Each row is a point on a tangle of strands that fork, close into loops and nearly touch. The rows are in no order.
(in the rows, 100 means zero)
Two points are linked if the straight distance between their rows is under 75.9. Some points are linked to none.
(514): [116, 130, 103, 101, 97, 91, 89, 60, 111, 84, 89, 105, 95, 119, 103, 104, 117, 75, 95, 86, 126, 72, 83, 80, 118, 126, 95, 122, 113, 124, 119, 93, 107, 107, 113, 108, 116, 85]
(231): [126, 113, 107, 129, 114, 78, 90, 105, 83, 118, 86, 78, 99, 111, 110, 105, 131, 113, 128, 110, 101, 88, 106, 120, 116, 109, 101, 97, 125, 80, 92, 104, 89, 123, 104, 93, 82, 119]
(125): [118, 89, 98, 124, 113, 83, 104, 104, 105, 83, 89, 79, 96, 110, 105, 86, 121, 117, 127, 100, 95, 98, 96, 94, 143, 79, 98, 91, 118, 75, 105, 98, 82, 91, 96, 78, 92, 102]
(546): [118, 95, 109, 103, 142, 103, 90, 122, 96, 142, 115, 110, 92, 115, 103, 103, 104, 101, 103, 111, 102, 125, 110, 109, 57, 94, 111, 90, 124, 90, 87, 73, 117, 107, 108, 93, 89, 112]
(147): [116, 105, 74, 102, 116, 78, 93, 103, 91, 100, 117, 57, 91, 97, 113, 92, 142, 69, 117, 104, 112, 72, 112, 106, 100, 128, 98, 91, 152, 122, 60, 112, 95, 127, 105, 128, 78, 131]
(164): [113, 106, 98, 104, 96, 84, 116, 82, 69, 109, 120, 117, 90, 76, 103, 106, 102, 103, 100, 112, 96, 66, 82, 111, 92, 95, 107, 118, 110, 94, 137, 107, 116, 102, 104, 84, 106, 106]
(810): [123, 118, 76, 100, 127, 87, 89, 98, 85, 112, 121, 52, 80, 108, 122, 99, 151, 75, 120, 92, 96, 76, 119, 100, 79, 116, 93, 87, 148, 111, 65, 110, 95, 113, 106, 133, 93, 136]
(962): [77, 81, 113, 94, 76, 98, 97, 111, 100, 98, 113, 113, 136, 79, 81, 109, 79, 120, 97, 103, 102, 111, 101, 102, 115, 92, 97, 100, 65, 112, 95, 118, 85, 82, 85, 107, 103, 92]
(983): [115, 104, 125, 115, 91, 91, 75, 57, 92, 86, 100, 103, 109, 112, 96, 126, 113, 101, 98, 82, 114, 90, 79, 101, 133, 102, 98, 128, 109, 111, 85, 87, 95, 116, 90, 91, 108, 81]
(498): [118, 141, 95, 117, 107, 106, 90, 79, 106, 91, 62, 90, 78, 122, 116, 113, 124, 86, 112, 90, 109, 81, 117, 82, 113, 108, 93, 92, 119, 83, 106, 87, 98, 106, 120, 92, 103, 89]
(382): [116, 115, 96, 115, 117, 104, 106, 97, 93, 95, 100, 118, 74, 97, 110, 103, 88, 89, 110, 107, 104, 80, 86, 91, 85, 104, 107, 96, 107, 74, 120, 80, 114, 98, 115, 74, 98, 95]
(549): [114, 111, 121, 109, 93, 113, 87, 79, 104, 84, 87, 110, 106, 104, 95, 123, 89, 107, 98, 85, 96, 92, 93, 95, 135, 93, 99, 113, 100, 108, 107, 85, 96, 117, 90, 85, 104, 93]
(586): [83, 95, 88, 91, 89, 99, 113, 103, 94, 108, 90, 113, 82, 78, 97, 95, 75, 114, 84, 96, 77, 76, 109, 121, 102, 80, 97, 103, 103, 97, 145, 115, 108, 84, 93, 91, 110, 115]
(805): [131, 113, 108, 113, 124, 93, 100, 78, 84, 102, 154, 103, 98, 100, 100, 102, 138, 72, 93, 91, 123, 79, 96, 91, 94, 122, 108, 116, 126, 133, 93, 74, 125, 118, 98, 107, 102, 114]
(279): [108, 72, 104, 119, 131, 90, 115, 108, 102, 98, 134, 88, 102, 101, 110, 80, 79, 96, 118, 120, 99, 106, 73, 93, 88, 98, 118, 86, 97, 77, 97, 93, 100, 103, 96, 91, 81, 114]
(913): [119, 112, 117, 109, 106, 107, 93, 65, 105, 78, 119, 120, 102, 110, 100, 99, 97, 83, 91, 82, 116, 76, 74, 67, 111, 111, 97, 123, 100, 129, 130, 83, 119, 96, 101, 98, 118, 91]
(1200): [75, 99, 96, 97, 83, 118, 92, 121, 117, 79, 84, 115, 122, 106, 81, 105, 51, 112, 90, 101, 93, 100, 82, 95, 125, 112, 100, 92, 73, 99, 112, 111, 70, 106, 85, 94, 83, 96]
(330): [112, 103, 113, 102, 118, 108, 95, 108, 111, 128, 98, 80, 97, 113, 96, 101, 81, 98, 97, 94, 101, 124, 119, 105, 57, 123, 114, 92, 91, 85, 64, 95, 106, 142, 107, 129, 80, 116]
(803): [98, 100, 86, 114, 125, 95, 101, 98, 119, 67, 102, 101, 98, 113, 104, 82, 96, 75, 115, 110, 125, 97, 57, 69, 111, 117, 106, 91, 112, 93, 104, 82, 99, 91, 107, 92, 76, 95]
(483): [71, 87, 98, 86, 91, 113, 97, 128, 100, 110, 113, 128, 112, 87, 89, 105, 58, 100, 86, 126, 99, 99, 87, 125, 92, 114, 109, 99, 82, 127, 112, 101, 99, 103, 97, 99, 88, 108]
(647): [103, 59, 129, 97, 107, 112, 98, 145, 105, 122, 116, 124, 104, 106, 81, 90, 62, 126, 92, 114, 90, 107, 92, 98, 92, 74, 93, 86, 76, 91, 102, 93, 100, 99, 104, 91, 101, 102]
(1287): [106, 55, 129, 97, 123, 109, 98, 127, 96, 146, 125, 113, 99, 110, 95, 83, 79, 117, 93, 112, 92, 123, 107, 102, 55, 74, 97, 84, 87, 84, 101, 96, 121, 97, 104, 98, 103, 118]
(1032): [107, 84, 71, 104, 138, 79, 108, 120, 105, 107, 127, 89, 91, 97, 112, 85, 114, 79, 117, 121, 119, 107, 104, 104, 67, 112, 118, 78, 140, 96, 84, 93, 109, 114, 111, 103, 69, 115]
(1083): [102, 118, 87, 102, 93, 68, 102, 84, 84, 101, 100, 82, 100, 91, 113, 101, 146, 84, 116, 113, 115, 80, 94, 117, 93, 123, 105, 115, 123, 95, 69, 115, 97, 108, 121, 118, 94, 100]
(115): [107, 133, 102, 108, 110, 87, 89, 106, 89, 125, 75, 77, 99, 114, 105, 115, 134, 106, 113, 101, 102, 96, 116, 123, 111, 121, 106, 108, 122, 101, 72, 92, 101, 119, 114, 117, 94, 111]
(356): [94, 104, 79, 101, 122, 95, 111, 118, 102, 96, 102, 121, 81, 100, 112, 90, 92, 79, 110, 121, 113, 87, 79, 101, 81, 110, 114, 88, 120, 86, 116, 78, 113, 83, 124, 79, 85, 94]
(781): [107, 95, 99, 89, 59, 106, 93, 97, 103, 83, 95, 122, 124, 84, 69, 110, 79, 126, 91, 88, 96, 88, 124, 107, 125, 70, 94, 118, 73, 104, 89, 107, 81, 100, 77, 95, 112, 55]
(70): [96, 75, 99, 101, 99, 103, 118, 126, 110, 84, 99, 102, 91, 100, 92, 71, 74, 108, 100, 99, 88, 109, 87, 82, 92, 85, 103, 88, 77, 58, 105, 108, 93, 79, 102, 87, 97, 88]
(193): [136, 113, 105, 118, 121, 82, 92, 87, 74, 118, 111, 71, 90, 109, 119, 111, 149, 106, 120, 100, 91, 84, 108, 113, 106, 99, 88, 104, 132, 90, 93, 105, 92, 107, 88, 95, 101, 136]
(741): [108, 97, 101, 94, 126, 105, 88, 132, 100, 143, 104, 114, 98, 112, 104, 102, 90, 93, 93, 116, 108, 111, 122, 127, 55, 112, 113, 91, 121, 110, 84, 76, 125, 130, 114, 99, 87, 113]
(447): [119, 120, 101, 101, 84, 107, 104, 77, 92, 89, 83, 102, 79, 90, 104, 108, 120, 102, 96, 82, 93, 97, 127, 95, 100, 83, 89, 111, 94, 73, 100, 99, 109, 99, 108, 89, 124, 78]
(645): [119, 99, 136, 121, 109, 100, 77, 56, 88, 93, 127, 94, 105, 119, 96, 122, 113, 92, 101, 83, 111, 96, 73, 94, 114, 106, 102, 123, 108, 110, 73, 76, 104, 118, 85, 87, 106, 96]
(933): [132, 94, 88, 122, 149, 84, 93, 116, 90, 126, 129, 96, 90, 111, 109, 97, 112, 100, 120, 117, 109, 108, 110, 107, 61, 104, 115, 77, 133, 78, 88, 82, 107, 121, 99, 92, 75, 121]
(12): [76, 114, 81, 77, 81, 83, 106, 99, 89, 127, 100, 88, 108, 81, 112, 109, 126, 108, 88, 108, 92, 104, 116, 131, 95, 106, 95, 108, 100, 133, 98, 119, 102, 88, 106, 130, 118, 112]
(692): [93, 82, 97, 88, 115, 111, 104, 120, 106, 120, 94, 114, 78, 106, 108, 81, 84, 94, 94, 107, 96, 124, 116, 100, 54, 78, 98, 83, 101, 70, 111, 94, 124, 76, 119, 88, 109, 99]
(214): [86, 114, 97, 89, 73, 123, 94, 70, 98, 92, 115, 119, 108, 86, 92, 118, 78, 86, 76, 93, 98, 102, 97, 79, 106, 91, 94, 119, 74, 149, 121, 95, 108, 92, 94, 109, 129, 83]
(563): [86, 80, 111, 97, 81, 122, 94, 141, 122, 100, 86, 115, 116, 112, 77, 93, 49, 127, 89, 100, 95, 109, 97, 95, 112, 106, 91, 75, 58, 85, 104, 110, 77, 112, 91, 108, 88, 101]
(1298): [73, 116, 86, 84, 87, 133, 102, 98, 120, 88, 65, 100, 85, 101, 97, 103, 66, 89, 84, 94, 87, 109, 113, 96, 105, 107, 95, 90, 83, 108, 129, 105, 100, 105, 95, 98, 104, 106]
(1040): [127, 120, 125, 114, 106, 118, 93, 84, 73, 118, 113, 111, 83, 89, 100, 121, 95, 100, 91, 100, 92, 99, 112, 110, 69, 98, 98, 114, 89, 82, 100, 86, 118, 124, 98, 87, 114, 115]
(706): [103, 99, 96, 105, 118, 91, 102, 104, 121, 84, 77, 75, 98, 118, 107, 84, 132, 100, 122, 98, 102, 122, 97, 76, 126, 84, 95, 83, 118, 83, 91, 99, 82, 82, 108, 99, 88, 94]
(180): [82, 119, 92, 88, 70, 120, 93, 80, 100, 100, 102, 104, 104, 84, 91, 119, 86, 94, 77, 94, 90, 124, 116, 96, 104, 88, 91, 112, 67, 136, 101, 96, 104, 91, 95, 113, 133, 87]
(294): [71, 90, 81, 85, 98, 96, 110, 117, 103, 113, 82, 101, 85, 95, 113, 94, 76, 102, 92, 105, 84, 78, 107, 130, 97, 104, 103, 93, 116, 106, 142, 118, 105, 88, 98, 95, 93, 130]
(636): [83, 89, 99, 85, 101, 112, 96, 134, 102, 127, 97, 121, 98, 100, 105, 96, 66, 94, 86, 126, 103, 105, 107, 132, 68, 117, 109, 99, 97, 113, 103, 92, 121, 116, 113, 97, 96, 108]
(735): [78, 116, 68, 72, 84, 106, 115, 110, 113, 90, 70, 99, 89, 100, 105, 94, 123, 94, 87, 93, 90, 120, 117, 94, 115, 94, 87, 93, 99, 122, 113, 102, 103, 75, 109, 102, 120, 77]
(1031): [97, 79, 117, 103, 83, 86, 108, 117, 84, 116, 106, 109, 111, 84, 94, 90, 114, 125, 99, 100, 99, 116, 110, 102, 82, 86, 95, 107, 74, 81, 88, 108, 109, 82, 114, 111, 111, 89]
(1038): [115, 84, 150, 123, 107, 108, 81, 75, 84, 103, 132, 91, 114, 109, 87, 121, 95, 104, 99, 90, 96, 113, 83, 95, 99, 87, 104, 117, 84, 98, 58, 87, 96, 113, 82, 93, 107, 97]
(1297): [117, 98, 126, 116, 125, 97, 90, 117, 96, 119, 116, 103, 111, 105, 92, 111, 110, 115, 113, 110, 102, 120, 89, 110, 114, 98, 107, 100, 114, 105, 81, 74, 100, 116, 99, 95, 88, 114]
(572): [89, 96, 97, 90, 91, 83, 109, 110, 90, 121, 92, 92, 99, 86, 113, 96, 125, 117, 98, 99, 91, 106, 122, 119, 85, 93, 91, 104, 100, 99, 100, 120, 107, 85, 109, 117, 114, 114]
(793): [98, 90, 118, 93, 107, 103, 99, 109, 120, 121, 102, 87, 111, 120, 89, 95, 83, 100, 97, 100, 101, 143, 95, 89, 70, 117, 110, 85, 79, 85, 61, 105, 91, 118, 108, 132, 77, 104]
(96): [119, 126, 101, 116, 99, 106, 98, 82, 105, 93, 62, 83, 78, 110, 112, 106, 113, 99, 110, 86, 98, 92, 127, 90, 103, 95, 95, 90, 107, 59, 101, 107, 95, 108, 114, 90, 101, 92]
(1229): [93, 110, 102, 99, 81, 89, 98, 94, 106, 98, 70, 87, 109, 97, 102, 114, 110, 114, 103, 99, 94, 94, 113, 113, 134, 102, 98, 101, 105, 109, 104, 118, 84, 105, 95, 108, 98, 102]
(338): [83, 83, 118, 90, 84, 118, 90, 126, 102, 113, 110, 117, 118, 94, 77, 105, 78, 113, 87, 106, 96, 127, 109, 96, 97, 84, 90, 98, 57, 119, 88, 100, 93, 89, 100, 113, 115, 92]
(376): [104, 122, 112, 105, 97, 95, 88, 109, 102, 114, 64, 92, 107, 112, 96, 120, 119, 120, 104, 98, 101, 106, 113, 115, 134, 104, 102, 101, 108, 109, 88, 89, 95, 119, 110, 105, 99, 96]
(1186): [120, 95, 103, 115, 120, 77, 113, 99, 71, 111, 121, 94, 91, 90, 111, 96, 143, 111, 120, 104, 99, 99, 101, 97, 91, 80, 96, 98, 118, 75, 105, 98, 110, 73, 99, 78, 109, 108]
(350): [89, 114, 100, 99, 83, 110, 90, 75, 113, 68, 86, 107, 110, 109, 100, 110, 73, 81, 95, 99, 111, 83, 68, 90, 115, 130, 107, 113, 95, 116, 108, 103, 90, 120, 97, 100, 88, 91]
(228): [82, 91, 85, 78, 70, 112, 98, 131, 114, 113, 81, 119, 104, 92, 81, 90, 80, 123, 79, 93, 89, 119, 141, 118, 112, 81, 86, 91, 74, 119, 119, 101, 99, 85, 90, 102, 119, 83]
(1103): [102, 107, 90, 90, 100, 85, 110, 80, 105, 79, 98, 91, 93, 101, 114, 91, 146, 90, 103, 90, 107, 91, 89, 76, 130, 94, 85, 102, 120, 117, 110, 104, 103, 66, 108, 107, 123, 97]
(327): [130, 104, 118, 124, 114, 106, 99, 70, 92, 83, 125, 112, 90, 102, 107, 108, 93, 86, 105, 94, 108, 78, 74, 76, 94, 102, 100, 110, 100, 90, 116, 81, 113, 105, 96, 74, 106, 99]
(582): [128, 111, 107, 106, 86, 91, 98, 58, 88, 79, 90, 100, 89, 106, 103, 112, 135, 100, 104, 72, 104, 82, 105, 86, 116, 86, 87, 119, 107, 79, 95, 99, 102, 93, 96, 79, 122, 67]
(209): [72, 92, 102, 80, 94, 113, 104, 115, 119, 110, 88, 90, 111, 114, 91, 92, 92, 96, 93, 103, 98, 155, 103, 92, 76, 120, 100, 82, 75, 103, 86, 112, 88, 97, 102, 126, 90, 103]
(710): [100, 111, 80, 86, 84, 131, 99, 109, 109, 56, 74, 128, 96, 100, 84, 88, 67, 100, 85, 85, 92, 85, 91, 79, 124, 80, 97, 109, 84, 101, 113, 90, 92, 97, 92, 82, 98, 67]
(1212): [122, 109, 106, 113, 103, 82, 105, 87, 75, 92, 106, 108, 96, 93, 101, 105, 141, 105, 113, 100, 109, 90, 87, 94, 116, 87, 94, 112, 116, 82, 103, 91, 106, 84, 104, 77, 113, 86]
(497): [105, 79, 85, 122, 132, 80, 110, 95, 111, 83, 118, 74, 92, 107, 120, 77, 98, 80, 128, 116, 105, 99, 70, 84, 100, 103, 115, 86, 114, 79, 105, 94, 91, 91, 102, 94, 77, 113]
(1207): [116, 69, 111, 129, 105, 69, 102, 101, 91, 98, 107, 75, 110, 103, 109, 89, 113, 130, 124, 109, 93, 98, 94, 108, 126, 89, 101, 98, 102, 68, 104, 111, 84, 101, 89, 85, 93, 113]
(1010): [103, 115, 73, 94, 96, 73, 105, 89, 93, 94, 101, 76, 96, 90, 113, 93, 134, 68, 112, 116, 124, 69, 92, 114, 105, 137, 104, 100, 141, 120, 77, 119, 95, 120, 114, 124, 84, 110]
(1263): [98, 108, 86, 82, 92, 97, 113, 102, 105, 82, 87, 100, 95, 94, 104, 95, 142, 101, 99, 88, 99, 112, 107, 88, 123, 78, 88, 104, 110, 116, 100, 94, 105, 67, 109, 100, 122, 75]
(871): [67, 107, 71, 70, 79, 116, 106, 116, 114, 78, 77, 110, 111, 100, 89, 95, 103, 102, 90, 97, 95, 126, 105, 92, 123, 103, 89, 94, 87, 130, 115, 104, 88, 73, 91, 95, 106, 81]
(34): [102, 73, 97, 114, 125, 95, 113, 126, 107, 102, 112, 99, 88, 109, 105, 72, 62, 106, 107, 111, 87, 102, 75, 93, 84, 93, 110, 80, 91, 56, 113, 98, 97, 90, 107, 88, 84, 108]
(959): [91, 106, 95, 87, 59, 93, 83, 71, 102, 87, 97, 117, 131, 84, 79, 125, 90, 117, 90, 89, 104, 95, 102, 98, 133, 81, 96, 119, 86, 122, 98, 111, 80, 95, 78, 99, 111, 58]
(63): [136, 117, 76, 120, 121, 81, 99, 96, 72, 110, 118, 93, 83, 92, 120, 109, 122, 89, 118, 112, 106, 65, 115, 119, 63, 121, 103, 100, 130, 81, 98, 106, 107, 131, 100, 92, 82, 123]
(1058): [74, 102, 102, 87, 84, 112, 98, 120, 121, 128, 61, 88, 104, 117, 94, 92, 90, 109, 88, 94, 97, 141, 128, 100, 90, 117, 95, 76, 72, 100, 96, 108, 95, 108, 103, 128, 99, 105]
(494): [92, 100, 88, 90, 117, 111, 106, 105, 107, 115, 82, 104, 67, 99, 116, 92, 98, 90, 96, 98, 94, 108, 124, 103, 69, 82, 92, 87, 114, 83, 123, 94, 123, 80, 116, 88, 116, 107]
(3): [79, 121, 85, 86, 82, 97, 105, 84, 98, 106, 107, 94, 108, 90, 105, 116, 113, 82, 85, 107, 102, 110, 101, 115, 97, 125, 106, 114, 100, 143, 92, 100, 108, 106, 105, 127, 108, 102]
(874): [94, 70, 103, 118, 80, 69, 110, 100, 92, 88, 103, 92, 114, 88, 99, 89, 90, 125, 111, 104, 91, 81, 87, 113, 120, 96, 107, 108, 85, 69, 109, 126, 86, 92, 92, 93, 94, 100]
(1244): [112, 98, 123, 99, 70, 114, 87, 89, 93, 95, 98, 110, 115, 90, 73, 116, 89, 121, 86, 78, 91, 108, 128, 102, 109, 70, 90, 121, 64, 99, 72, 97, 92, 102, 85, 101, 129, 66]
(1236): [84, 82, 85, 88, 68, 114, 104, 94, 100, 48, 95, 109, 120, 93, 80, 85, 75, 110, 92, 79, 95, 90, 90, 83, 113, 80, 96, 113, 71, 90, 91, 121, 75, 81, 69, 88, 99, 59]
(430): [99, 110, 104, 91, 124, 118, 90, 105, 97, 147, 108, 92, 85, 111, 106, 107, 106, 96, 83, 91, 85, 125, 133, 122, 61, 94, 103, 105, 111, 118, 93, 80, 128, 107, 103, 116, 114, 129]
(206): [62, 121, 80, 81, 72, 102, 99, 98, 107, 92, 87, 98, 122, 98, 93, 112, 105, 88, 92, 107, 108, 125, 95, 103, 119, 129, 98, 101, 86, 138, 99, 110, 85, 94, 97, 115, 103, 88]
(58): [109, 102, 108, 111, 118, 97, 97, 123, 115, 121, 69, 95, 97, 122, 103, 93, 104, 116, 114, 100, 104, 122, 110, 95, 100, 99, 107, 75, 104, 68, 93, 92, 99, 109, 119, 99, 80, 94]
(571): [126, 116, 84, 111, 109, 84, 107, 90, 72, 114, 117, 106, 83, 88, 118, 109, 121, 93, 111, 114, 102, 60, 102, 121, 77, 112, 105, 111, 129, 92, 125, 105, 115, 116, 102, 83, 95, 119]
(667): [83, 74, 120, 100, 109, 116, 107, 128, 97, 100, 134, 120, 108, 93, 88, 96, 57, 99, 95, 125, 97, 99, 68, 96, 93, 91, 108, 98, 80, 110, 99, 97, 101, 99, 98, 90, 93, 107]
(475): [103, 102, 107, 86, 97, 112, 100, 108, 109, 114, 86, 90, 88, 107, 90, 95, 112, 110, 89, 77, 82, 146, 133, 85, 89, 74, 93, 97, 85, 92, 83, 88, 105, 85, 106, 116, 120, 88]
(1007): [84, 120, 89, 92, 83, 124, 95, 82, 121, 68, 66, 103, 102, 112, 102, 108, 82, 85, 91, 86, 101, 99, 91, 77, 119, 117, 94, 102, 90, 114, 116, 100, 91, 109, 97, 100, 97, 89]
(252): [87, 110, 76, 78, 117, 95, 110, 98, 106, 106, 105, 87, 85, 104, 124, 91, 139, 72, 99, 106, 109, 101, 97, 101, 94, 115, 94, 93, 129, 140, 103, 99, 113, 81, 116, 120, 109, 116]
(168): [125, 94, 129, 121, 127, 101, 94, 100, 87, 119, 124, 87, 104, 105, 103, 113, 108, 116, 109, 97, 88, 113, 103, 109, 100, 94, 104, 103, 107, 97, 95, 88, 103, 119, 79, 93, 93, 136]
(690): [104, 110, 97, 92, 126, 118, 98, 102, 95, 132, 102, 103, 71, 102, 118, 105, 104, 91, 92, 98, 90, 111, 130, 117, 61, 89, 94, 97, 115, 98, 116, 84, 131, 101, 107, 95, 117, 126]
(1183): [85, 99, 102, 101, 83, 115, 86, 90, 107, 63, 91, 117, 119, 107, 88, 111, 50, 101, 91, 99, 101, 83, 61, 90, 126, 107, 102, 112, 81, 101, 102, 103, 77, 115, 85, 87, 83, 87]
(315): [69, 88, 92, 94, 86, 86, 112, 92, 104, 90, 117, 93, 120, 78, 98, 101, 89, 104, 99, 108, 94, 92, 85, 113, 120, 111, 109, 100, 96, 117, 119, 127, 82, 81, 79, 106, 90, 120]
(790): [97, 123, 93, 103, 105, 108, 105, 95, 104, 109, 75, 93, 84, 95, 118, 104, 89, 85, 104, 106, 101, 88, 115, 111, 76, 123, 108, 93, 106, 91, 105, 102, 110, 125, 114, 106, 91, 110]
(662): [75, 79, 105, 83, 83, 125, 83, 129, 109, 131, 100, 121, 109, 98, 82, 105, 64, 111, 73, 109, 96, 127, 126, 110, 89, 84, 86, 86, 61, 127, 103, 97, 101, 88, 96, 110, 120, 105]
(996): [105, 84, 92, 105, 127, 85, 114, 105, 97, 102, 141, 86, 99, 87, 112, 88, 124, 82, 112, 110, 111, 103, 95, 103, 76, 108, 112, 96, 125, 112, 83, 96, 112, 107, 101, 105, 82, 120]
(927): [85, 74, 113, 110, 92, 80, 106, 105, 99, 98, 117, 92, 129, 83, 96, 97, 91, 119, 109, 111, 101, 103, 88, 114, 112, 105, 108, 103, 89, 101, 96, 118, 86, 95, 87, 109, 91, 115]
(629): [92, 108, 72, 75, 66, 135, 98, 122, 109, 71, 82, 134, 103, 91, 65, 91, 50, 111, 77, 94, 86, 85, 114, 99, 122, 78, 94, 104, 66, 105, 115, 102, 81, 95, 80, 92, 105, 65]
(671): [97, 78, 111, 96, 71, 87, 112, 101, 90, 78, 103, 100, 117, 83, 84, 89, 115, 119, 100, 88, 95, 107, 105, 90, 104, 76, 97, 111, 74, 83, 82, 113, 95, 77, 94, 96, 116, 65]
(923): [73, 85, 82, 91, 64, 96, 101, 90, 110, 60, 90, 103, 126, 96, 81, 94, 82, 112, 93, 82, 96, 88, 95, 99, 130, 98, 96, 106, 76, 91, 105, 133, 63, 80, 68, 91, 90, 74]
(464): [114, 97, 100, 96, 94, 122, 99, 113, 113, 66, 81, 116, 103, 104, 88, 90, 88, 112, 97, 85, 92, 103, 102, 78, 121, 74, 96, 104, 90, 86, 94, 84, 94, 101, 98, 78, 102, 64]
(434): [120, 134, 98, 110, 99, 92, 96, 66, 98, 95, 79, 100, 85, 108, 113, 111, 129, 85, 107, 94, 116, 71, 95, 92, 114, 119, 96, 109, 122, 98, 113, 93, 108, 109, 116, 98, 108, 93]
(479): [89, 88, 91, 93, 107, 79, 116, 102, 93, 100, 132, 90, 110, 79, 110, 93, 124, 89, 105, 117, 110, 95, 92, 120, 95, 117, 111, 105, 122, 126, 92, 114, 104, 104, 100, 117, 86, 122]
(155): [97, 81, 120, 116, 108, 92, 111, 66, 85, 82, 153, 90, 115, 88, 103, 94, 110, 79, 105, 99, 115, 90, 68, 85, 98, 103, 110, 115, 103, 122, 88, 97, 111, 96, 88, 100, 97, 101]
(740): [103, 70, 109, 86, 125, 111, 100, 125, 108, 141, 116, 119, 91, 116, 100, 80, 69, 92, 91, 117, 101, 123, 106, 100, 36, 86, 104, 78, 93, 76, 89, 97, 121, 97, 120, 102, 99, 105]
(1011): [108, 100, 120, 107, 118, 111, 89, 109, 86, 139, 120, 95, 102, 98, 99, 114, 99, 117, 92, 94, 85, 112, 127, 129, 70, 101, 104, 108, 98, 110, 90, 90, 112, 127, 90, 115, 100, 137]
(524): [100, 113, 111, 104, 103, 111, 99, 96, 110, 101, 91, 90, 103, 101, 107, 111, 81, 86, 101, 103, 102, 109, 103, 107, 85, 129, 111, 98, 97, 102, 81, 94, 101, 134, 107, 111, 85, 110]
(731): [92, 73, 96, 93, 74, 100, 120, 119, 102, 65, 97, 107, 111, 89, 82, 73, 86, 115, 98, 91, 91, 104, 96, 80, 97, 76, 96, 101, 66, 65, 93, 118, 87, 74, 93, 92, 102, 67]
(1125): [98, 94, 109, 104, 88, 98, 110, 94, 86, 90, 111, 121, 95, 76, 88, 103, 72, 109, 94, 101, 87, 78, 83, 102, 107, 85, 107, 114, 91, 89, 126, 105, 103, 97, 95, 81, 106, 97]
(1238): [97, 78, 120, 104, 73, 98, 108, 81, 72, 83, 125, 114, 118, 73, 77, 109, 69, 116, 93, 98, 94, 73, 82, 91, 107, 68, 101, 118, 76, 92, 103, 118, 98, 88, 80, 82, 118, 72]
(1072): [83, 100, 87, 90, 60, 83, 95, 80, 110, 82, 77, 94, 124, 96, 90, 111, 109, 118, 99, 88, 102, 89, 110, 109, 144, 93, 94, 106, 97, 104, 99, 131, 69, 92, 80, 104, 101, 74]
(311): [121, 107, 117, 115, 108, 80, 107, 71, 68, 96, 132, 107, 103, 93, 98, 102, 152, 90, 108, 100, 120, 87, 74, 85, 111, 95, 95, 119, 120, 107, 102, 84, 121, 81, 100, 90, 118, 92]
(1232): [112, 114, 88, 92, 114, 83, 108, 78, 103, 94, 111, 92, 85, 103, 120, 89, 147, 77, 107, 99, 120, 70, 85, 85, 114, 115, 88, 97, 133, 127, 118, 104, 109, 75, 116, 115, 118, 112]
(167): [130, 120, 87, 110, 131, 90, 89, 99, 83, 124, 107, 63, 80, 115, 124, 103, 144, 91, 128, 102, 95, 84, 118, 105, 83, 104, 91, 84, 143, 96, 86, 102, 94, 108, 101, 111, 93, 139]
(891): [102, 105, 114, 108, 93, 81, 101, 75, 86, 99, 111, 84, 108, 92, 103, 111, 128, 96, 107, 97, 105, 104, 92, 110, 92, 109, 107, 124, 100, 95, 68, 104, 104, 101, 108, 111, 105, 93]
(909): [76, 114, 74, 73, 97, 96, 116, 104, 108, 104, 82, 87, 86, 102, 127, 95, 134, 83, 99, 107, 96, 105, 104, 104, 101, 109, 88, 89, 117, 126, 113, 115, 105, 72, 117, 114, 114, 107]
(855): [69, 95, 85, 86, 94, 95, 108, 108, 107, 104, 95, 98, 103, 89, 104, 103, 89, 102, 96, 110, 90, 85, 93, 122, 123, 111, 106, 93, 115, 130, 133, 118, 91, 87, 86, 104, 87, 129]
(220): [83, 86, 90, 83, 71, 119, 105, 125, 111, 93, 81, 122, 98, 86, 76, 83, 64, 120, 80, 89, 86, 100, 125, 111, 105, 84, 90, 91, 66, 88, 121, 111, 93, 89, 90, 101, 110, 91]
(1085): [84, 79, 108, 94, 90, 117, 98, 134, 125, 118, 66, 106, 102, 120, 90, 84, 62, 123, 86, 96, 97, 119, 116, 100, 96, 109, 92, 66, 73, 75, 112, 108, 93, 114, 100, 113, 87, 109]
(163): [108, 110, 97, 103, 129, 97, 101, 89, 120, 105, 93, 64, 90, 119, 112, 98, 118, 77, 117, 99, 105, 117, 102, 85, 98, 118, 108, 83, 129, 108, 78, 94, 94, 112, 100, 121, 79, 120]
(476): [99, 107, 117, 99, 85, 111, 87, 50, 99, 79, 117, 117, 113, 105, 94, 111, 91, 87, 79, 78, 115, 82, 78, 68, 108, 100, 94, 133, 86, 142, 121, 97, 110, 95, 89, 105, 126, 78]
(55): [95, 107, 96, 100, 120, 118, 97, 112, 124, 77, 85, 107, 96, 121, 104, 94, 79, 85, 107, 104, 107, 117, 69, 71, 105, 106, 107, 85, 101, 91, 103, 83, 97, 100, 110, 90, 79, 89]
(454): [106, 87, 133, 111, 100, 111, 84, 102, 107, 88, 106, 104, 121, 103, 88, 117, 86, 118, 101, 93, 95, 114, 90, 89, 124, 83, 100, 109, 86, 106, 82, 88, 86, 109, 88, 92, 101, 93]
(62): [84, 103, 98, 92, 109, 110, 102, 124, 121, 98, 71, 104, 96, 113, 105, 92, 90, 100, 104, 106, 101, 120, 97, 89, 101, 102, 103, 82, 99, 88, 104, 95, 100, 98, 112, 94, 86, 90]
(257): [88, 117, 82, 109, 102, 103, 111, 108, 108, 92, 72, 98, 81, 101, 113, 87, 74, 82, 106, 113, 104, 77, 94, 107, 83, 126, 114, 90, 98, 67, 113, 111, 104, 111, 121, 94, 77, 103]

A fork is a point with three links, a tip a point with one. Leave the first point through the second and follow the links. Name the first fork or tip that comes.
(1083), (1010): (1072)
(546), (741): (1297)
(206), (3): (731)
(464), (710): (927)
(1183), (1200): (257)

A tip is a point with one link. Name the tips that can be reached along the links from each point below, in the order of the rows.
(338): (706), (63), (464), (1238)
(959): (1244), (58), (891)
(913): (356), (180), (1186), (311)
(1032): (1297), (479)
(1200): (1298), (257)

A piece is two or more points that can be reached from each other along the links. Count, over all rows, the pieces, the separate loops (a circle has one, a figure eight two, a Y none), the forks (points with three links) and the tips (points with one).
pieces: 6
loops: 2
forks: 7
tips: 15
